The views of a scene show one set of named points, each view turned or mirrored, and shifted as a whole, with a little noise and some points left out.

Scene 1
View 1
(166): [ -6.3   3.3 -11.6   3.9  -6.6  -5.4 -49.7  -2.5  -7.7  -1.5 -22.7  10.5
 -14.4  -3.9  -0.7 -32.3   5.8 -15.5 -31.6 -24.1   1.9 -18.7  -8.3   6.6
  38.1   1.4]
(36): [-10.7   3.5 -15.5  40.8  -3.7 -25.4 -75.1  16.1 -11.5 -43.2 -11.7  11.3
 -27.8  37.1   4.2 -38.8  11.3 -63.5 -48.3 -14.4   1.6  30.5 -19.6  10.8
  41.6  52.9]
(110): [-11.3   5.1 -22.6 -39.5  12.5   9.1   0.1  -6.7  23.4  29.0 -37.7   2.1
   3.5   1.5  -9.5  11.1  -1.0  -0.6 -28.8 -12.3   4.6 -32.4  13.6  28.3
  -6.0  -8.1]
(49): [ -5.4   2.3  -8.5  37.6 -13.9 -19.0 -74.8   5.9 -22.2 -30.8 -12.9  11.9
 -25.2  12.9   4.6 -51.8   9.0 -43.1 -41.3 -22.8   1.5   7.2 -22.4   3.0
  53.0  26.9]
(7): [-10.2   1.1 -20.3 -34.3  12.1  11.3  19.4  -8.7  13.9  26.1 -37.0  -6.5
   9.1  13.0  -7.6   5.4  -9.9  -8.1 -37.8   6.9   9.7 -30.4   5.2  43.4
 -23.6  -6.7]
(23): [-11.9   3.5 -19.3  17.5   3.8 -15.9 -46.6  10.8  -0.4 -24.5 -19.1   6.4
 -16.7  33.7  -0.2 -20.4   6.6 -50.0 -46.2  -6.9   4.1  15.7 -10.7  21.6
  19.1  38.6]
(56): [-10.6   5.8 -18.9 -17.6   4.5  -1.1 -35.0  -2.4  13.5  12.5 -30.2  10.4
  -8.4  -1.5  -5.1  -6.0   7.1  -8.7 -27.2 -24.8  -0.5 -21.7   6.8  11.6
  22.4   0.1]
(112): [ -8.6   2.2 -16.7 -18.5   4.8   3.8  -9.8  -6.3   5.9  15.4 -31.3   0.8
  -1.5   3.7  -5.4  -9.9  -3.2 -10.3 -35.1  -8.0   6.2 -27.1   0.5  27.2
   3.1  -4.9]
(181): [ -8.1   2.2 -13.0  14.9  -4.4 -10.1 -44.8   2.4  -9.5 -13.9 -20.9   6.4
 -14.9  16.3   0.2 -31.8   4.4 -33.9 -41.1 -12.4   4.4  -1.7 -12.6  16.8
  27.5  18.7]
(174): [ -4.2  -1.0 -10.8  -6.0  -4.1   3.1 -13.6  -9.4 -11.1   9.6 -27.4  -1.4
  -1.9   1.9  -1.9 -29.9  -6.8 -12.5 -38.8  -5.2   9.8 -28.6 -11.5  26.2
   9.8  -9.0]
(229): [-12.6   6.6 -20.2   0.7   4.8 -11.1 -53.1   5.8  11.0  -7.3 -24.1  13.1
 -16.8  12.5  -2.8 -11.2  11.7 -28.7 -33.3 -24.9  -1.3  -0.6   1.6   9.3
  29.9  22.7]
(69): [-13.8   6.9 -24.2 -23.8  13.1  -0.7 -20.9   1.8  23.1  11.6 -32.0   6.7
  -5.6  11.9  -7.7   8.2   5.6 -17.9 -32.2 -14.9   1.0 -12.4  10.3  23.2
   3.9  12.2]
(107): [ -4.6   0.3 -10.5   0.6  -5.6  -1.3 -27.1  -6.5 -11.3   2.9 -24.3   2.3
  -6.7   2.7  -1.2 -32.4  -2.6 -17.4 -38.4  -9.9   7.9 -21.8 -11.5  20.0
  19.2  -2.1]
View 2
(49): [  8.1  14.1 -41.0 -11.6 -30.9  -2.3 -21.1 -46.8  38.9 -16.3 -56.1  30.4
  35.6 -39.2  24.1 -24.9   7.6  23.6   6.7 -22.6   8.3 -15.3 -19.9 -38.3
  -0.3 -14.3]
(229): [-19.1  12.2 -15.0 -11.7  -7.7   0.0  -3.0 -43.8   6.8  -2.2 -28.6  13.6
   4.0 -33.5   8.2 -10.5  14.3  -0.1  -7.7 -23.5   5.3 -29.2 -24.6 -23.8
  11.0  -9.6]
(69): [-22.9   2.7   5.4  -5.6  12.1   1.6   9.8 -28.0 -13.0   6.0  -4.8   4.9
 -13.8 -27.8  -9.1  -5.4  10.0 -22.2  -6.3 -28.7  -2.2 -29.2 -17.1  -2.5
  23.4  -9.0]
(56): [-20.8  10.8  -4.8  -7.2   0.8  -2.0  17.4 -22.2 -10.1   0.1  -7.1  17.8
  -5.7 -16.3  -1.3  -5.0   8.2  -4.5  -9.2 -21.2  -8.3 -33.3  -5.5 -13.5
   7.7  -6.1]
(174): [  9.7  -2.3  -5.7   3.0   1.3  -1.4  12.5  -3.4   2.3  -6.6  -8.5  28.0
   5.6 -15.9  -7.8 -15.5  -6.7 -10.8  13.9 -30.9 -14.0 -14.3  10.3   0.5
  14.0 -11.5]
(181): [  3.4   5.1 -20.4  -6.7 -11.3   0.7 -10.3 -34.5  20.3  -8.6 -35.5  21.3
  17.4 -35.2   7.0 -19.3   4.8   1.4   9.1 -28.9   3.1 -15.0 -15.5 -17.9
  12.7 -13.8]
(110): [-21.1  -0.9  15.6   0.6  20.8   0.2  28.2  -7.0 -27.1   7.5  15.0   9.1
 -22.6 -11.9 -19.2  -1.4   2.6 -30.0  -4.3 -28.8 -14.4 -30.3   1.9   9.0
  22.6  -7.1]
(36): [  4.7   8.4 -36.3 -15.4 -24.6   3.9 -40.7 -67.6  42.9 -12.5 -68.4  14.3
  31.9 -61.3  23.0 -26.9  14.6  10.2   9.2 -31.9  22.4  -9.7 -44.4 -33.6
  14.5 -17.9]
(7): [ -4.2 -13.6  21.3   6.4  27.5   3.2  18.8  -1.1 -21.4   7.0  14.7   7.8
 -20.5 -18.4 -27.0  -7.8  -4.6 -43.4  10.8 -39.2 -14.1 -16.5   4.1  24.0
  33.6 -12.0]
(166): [ -1.3  12.8 -23.2  -6.3 -15.6  -4.7   6.3 -23.2  12.9 -10.5 -25.8  31.6
  16.4 -19.4   9.8 -15.1   3.1  12.1   1.1 -20.1  -6.9 -23.9  -1.4 -23.7
  -1.1  -8.6]
View 3
(36): [-10.3  15.9 -30.0 -26.7  60.7  58.4 -41.4 -10.6   4.8  -3.5  18.7  58.4
  33.5 -12.9 -27.0   4.0 -31.8 -53.1 -24.2   8.6  13.1 -25.7  36.1  49.3
 -10.4  12.9]
(49): [  0.9   8.0 -23.3 -46.7  46.6  22.7 -46.3 -10.8   9.7   9.6  25.0  53.5
  20.0 -15.7 -31.8   8.5 -19.7 -55.8 -24.0  13.7   1.4 -33.8  33.9  39.2
   4.4  10.3]
(174): [ -2.1  11.9 -29.1 -49.2  -9.7  -6.0   4.8 -15.7  -1.2  17.9  17.0  19.4
  -3.6 -25.2   7.6   0.5  -4.5 -15.5  13.6  -3.6 -12.6 -25.0  19.6  -7.3
   0.7   9.2]
(23): [-11.5  17.4 -32.5 -22.2  35.3  49.7 -14.9 -15.8  -1.7   2.1  12.8  40.2
  25.4 -16.9  -6.8   2.4 -27.8 -29.0  -5.2   1.8  10.4 -18.8  27.2  29.4
 -16.9  12.5]
(181): [ -3.1  11.5 -26.6 -38.0  23.1  21.8 -18.1 -14.3   2.5  11.4  17.9  36.7
  14.9 -18.8  -9.6   4.5 -18.8 -31.6  -5.7   4.7   0.5 -25.5  25.1  20.0
  -4.3  10.5]
(56): [  9.3  -1.5 -17.9 -31.6  -2.4  -1.1  -0.6 -24.2   3.3  44.0  11.5  15.3
   9.8 -17.0   0.7  19.3 -24.4  -1.2  10.1  13.8   3.2 -19.8   5.5   3.2
 -11.8   7.9]
(112): [ -0.6   9.4 -26.4 -35.6 -13.4   0.7  15.9 -20.5  -3.0  27.2  11.0  11.6
   2.0 -23.1  15.2   6.6 -13.7   1.9  19.3  -1.4  -4.0 -18.5  10.8  -9.6
 -10.6   9.0]
(110): [  2.2   4.6 -23.4 -25.0 -26.7  -3.2  30.4 -26.0  -5.5  41.1   5.3  -1.9
   2.4 -21.3  25.7  13.0 -20.6  22.0  30.5   2.0   0.1 -12.5  -1.3 -18.2
 -19.7   8.9]
(107): [ -0.2   9.2 -26.5 -47.0   0.9  -1.1  -5.0 -15.2   0.9  18.5  17.6  24.4
   1.9 -22.9   0.0   4.0  -9.3 -20.8   5.9   0.4  -8.4 -26.6  20.4   2.7
   0.8   8.3]
(69): [  0.7   5.5 -23.3 -20.0  -6.4  14.5  15.1 -25.2  -3.1  35.0   6.6   9.9
  12.4 -17.7  14.4  14.3 -28.1   9.4  18.4   5.4   6.1 -12.8   3.7  -0.6
 -21.9  10.5]
(229): [  4.2   2.8 -19.8 -24.5  22.2  24.0 -15.6 -21.6   3.6  30.9  12.0  29.5
  21.7 -13.7  -9.9  18.3 -32.4 -15.5  -3.3  15.0  10.8 -20.9  13.6  22.3
 -15.4   9.6]
(7): [-10.8  18.0 -35.5 -28.3 -31.9   5.7  42.7 -21.7 -12.9  18.0   7.0  -1.3
  -3.7 -26.8  37.3  -3.6  -8.9  18.7  37.5 -14.5  -7.5 -11.3   7.6 -26.0
 -18.1  10.1]
(166): [  7.8   1.7 -19.8 -48.2  12.6  -3.3 -22.0 -17.1   8.0  29.0  19.9  32.5
   7.8 -18.9 -15.1  13.3 -15.9 -28.2  -4.9  12.7  -4.4 -29.7  19.3  13.8
   2.8   7.6]
View 4
(110): [ 14.6 -18.1 -13.6  -2.7  28.4   0.5 -56.9  26.8   7.9  -0.9 -51.2 -10.5
   0.1 -10.8  32.6 -14.9 -28.8 -13.7   4.4 -11.9 -12.5  13.4  -0.2  35.3
 -34.7 -43.4]
(181): [  8.1   2.4   1.3   1.6   1.8   7.2  -1.2  13.0 -23.2 -13.1 -29.2 -10.8
  12.2 -19.4 -23.5 -15.7 -13.3  20.8  -5.9 -33.8   4.2  -4.3  17.1   8.0
 -34.8  11.6]
(166): [  1.3  -2.1 -14.1  13.6   8.0  12.9  -5.2  30.2 -19.9 -25.0 -47.1  -5.4
   8.3 -24.8 -19.5 -16.1 -20.9  19.9   0.8 -34.9  20.3  -6.0  15.8   7.7
 -26.9   2.8]
(69): [  9.0  -7.0  -5.3 -11.4  14.5  -0.4 -35.8   9.2  -9.1   3.1 -47.5  -8.1
   5.0  -5.3  19.6  -6.4 -15.7  -5.0  -2.9 -19.2  -6.9  13.3  11.5  27.1
 -35.6 -24.4]
(23): [  9.5  10.2  14.2 -15.1  -5.9   0.6   2.5  -9.0 -30.7   2.5 -19.3 -12.8
  15.8  -8.3 -23.7  -8.4  -1.5  19.9 -14.3 -33.6  -7.0   0.9  23.1   8.7
 -41.2  18.6]
(56): [  3.3  -6.6 -12.7   0.8  14.8   5.5 -27.2  20.9 -12.5 -10.9 -55.4  -4.4
   3.9 -12.3  10.6  -8.3 -19.2   1.7   0.9 -24.1   8.9   7.1  12.2  21.1
 -29.8 -19.3]
(229): [ -0.9   4.0  -5.0  -7.4   0.6   4.5  -6.3   4.9 -29.0  -8.0 -48.5  -3.6
   9.3  -9.2  -3.9  -1.1  -7.5  11.3  -6.8 -31.5  12.9   5.1  22.8  12.3
 -31.4  -0.1]
(107): [ 12.4  -7.3  -8.1  11.9  14.8   9.7 -18.6  31.1  -6.2 -18.1 -33.6 -12.9
   8.1 -25.8 -14.3 -25.7 -25.6  14.9   1.7 -28.9   0.3  -5.4   6.8  15.0
 -32.8  -5.4]
(49): [ -1.7  12.7   0.7   8.0  -9.7  12.9  26.3  11.4 -39.7 -23.8 -31.4  -6.4
  16.3 -24.0 -47.9 -12.1  -6.5  37.0  -9.0 -46.5  23.9 -12.9  28.7  -6.5
 -29.7  34.5]
(112): [ 15.8 -13.0  -9.0   2.9  23.0   3.9 -40.1  28.0   3.0  -7.6 -39.1 -13.2
   4.2 -18.0   9.0 -21.9 -28.0   0.2   3.0 -19.5 -10.5   4.4   1.2  25.3
 -35.1 -24.0]
(7): [ 27.4 -19.1  -2.4  -4.6  31.8  -2.0 -61.9  25.6  17.9   6.4 -28.3 -20.1
   3.3 -14.0  23.8 -27.0 -32.5 -11.6   3.0  -9.2 -34.2   9.9  -8.3  38.1
 -42.3 -38.2]
(36): [  2.8  19.5  17.0 -13.6 -17.9   4.6  27.4 -15.3 -47.5  -4.4 -18.4  -9.4
  20.5 -11.0 -43.9  -4.1   7.0  33.2 -18.2 -43.6   6.8  -6.4  32.4  -3.4
 -39.1  41.1]
View 5
(112): [-12.9 -17.4  -4.0   5.7 -25.5  29.8   4.2  15.1  14.0 -21.9 -29.9  21.4
   8.1   2.1   0.0 -15.0   4.0   8.1  -4.9 -10.8  -6.6 -19.5   4.0   8.6
  18.0 -15.4]
(174): [-20.0 -19.2  -6.1   3.0 -20.0  32.1   2.9  20.1  17.7 -23.7 -33.9   8.7
   6.7   2.5   9.6  -7.7   1.8  17.6  -1.8  -1.1  -5.1 -33.5  -2.9   3.3
  17.9   5.4]
(110): [ -9.5 -21.6   0.4  10.4 -39.3  36.3  11.6   8.0   8.5 -17.0 -28.7  40.9
  18.2   0.1  -2.6 -23.7  11.9   2.2 -13.3 -27.6  -7.5  -2.4  12.0  15.3
  13.4 -45.3]
(7): [-14.3 -12.5   8.6  13.8 -29.7  55.7  23.5  18.0   9.4 -20.4 -40.6  29.0
   8.4   0.3  -1.1 -19.8   9.3  -2.8  -4.2 -12.9  -6.7 -11.9  30.6  16.8
  16.5 -41.9]
(107): [-15.3 -17.7 -11.6  -0.4 -15.8  17.7  -6.2  19.1  18.5 -26.3 -28.4   6.4
   1.9   3.1   5.0  -7.8  -3.0  17.7  -0.1   0.7  -5.5 -34.0 -11.6   0.9
  22.1  12.6]
(229): [  1.7  -9.9 -22.5  -6.5 -12.7 -23.4 -24.6   8.5  18.5 -30.6 -13.4  13.8
  -6.1   4.7 -19.6 -19.3 -11.7  -0.5   1.0  -5.0  -7.5 -17.8 -21.0   4.7
  33.1   3.1]
(181): [ -6.0  -6.9 -20.0  -5.8  -3.6  -8.6 -18.1  18.3  21.0 -32.9 -21.7  -1.4
 -12.0   6.2 -10.1 -10.9 -14.1   5.3   8.5  10.1  -6.6 -34.9 -16.0   0.7
  33.0  21.2]
(23): [  3.6   8.0 -20.7  -5.6   5.4 -20.0 -18.9  19.5  21.3 -40.0 -21.3  -5.0
 -26.5   7.6 -27.3 -18.2 -22.6 -13.0  17.0  18.0  -6.9 -30.1  -4.2   5.3
  44.1  12.2]
(166): [-11.8 -21.6 -22.0  -6.2 -16.1  -6.7 -21.4  12.9  20.6 -26.7 -18.3   5.9
   4.2   3.4   1.8  -7.2  -6.8  22.0  -2.8  -2.4  -5.8 -33.3 -30.8  -3.6
  23.1  25.2]
(56): [ -6.2 -22.1 -15.3  -0.4 -28.4   1.3 -11.8   6.8  15.3 -22.3 -17.6  27.2
  11.0   2.0  -5.1 -17.7   0.7  10.2 -10.4 -18.6  -6.4 -12.8 -16.9   5.7
  19.4 -10.9]
(36): [  6.4  11.9 -32.9 -14.6  18.5 -48.6 -38.3  20.1  26.5 -46.0 -14.0 -19.8
 -38.2  10.1 -31.7 -13.4 -34.5 -10.4  23.9  30.0  -6.5 -40.4 -23.7  -1.6
  52.7  40.9]

In a view up to two points have been moved. Name them for each view, in the order of its rows, or write none.
view 1: (166)
view 2: none
view 3: (69), (7)
view 4: (56), (36)
view 5: (110)
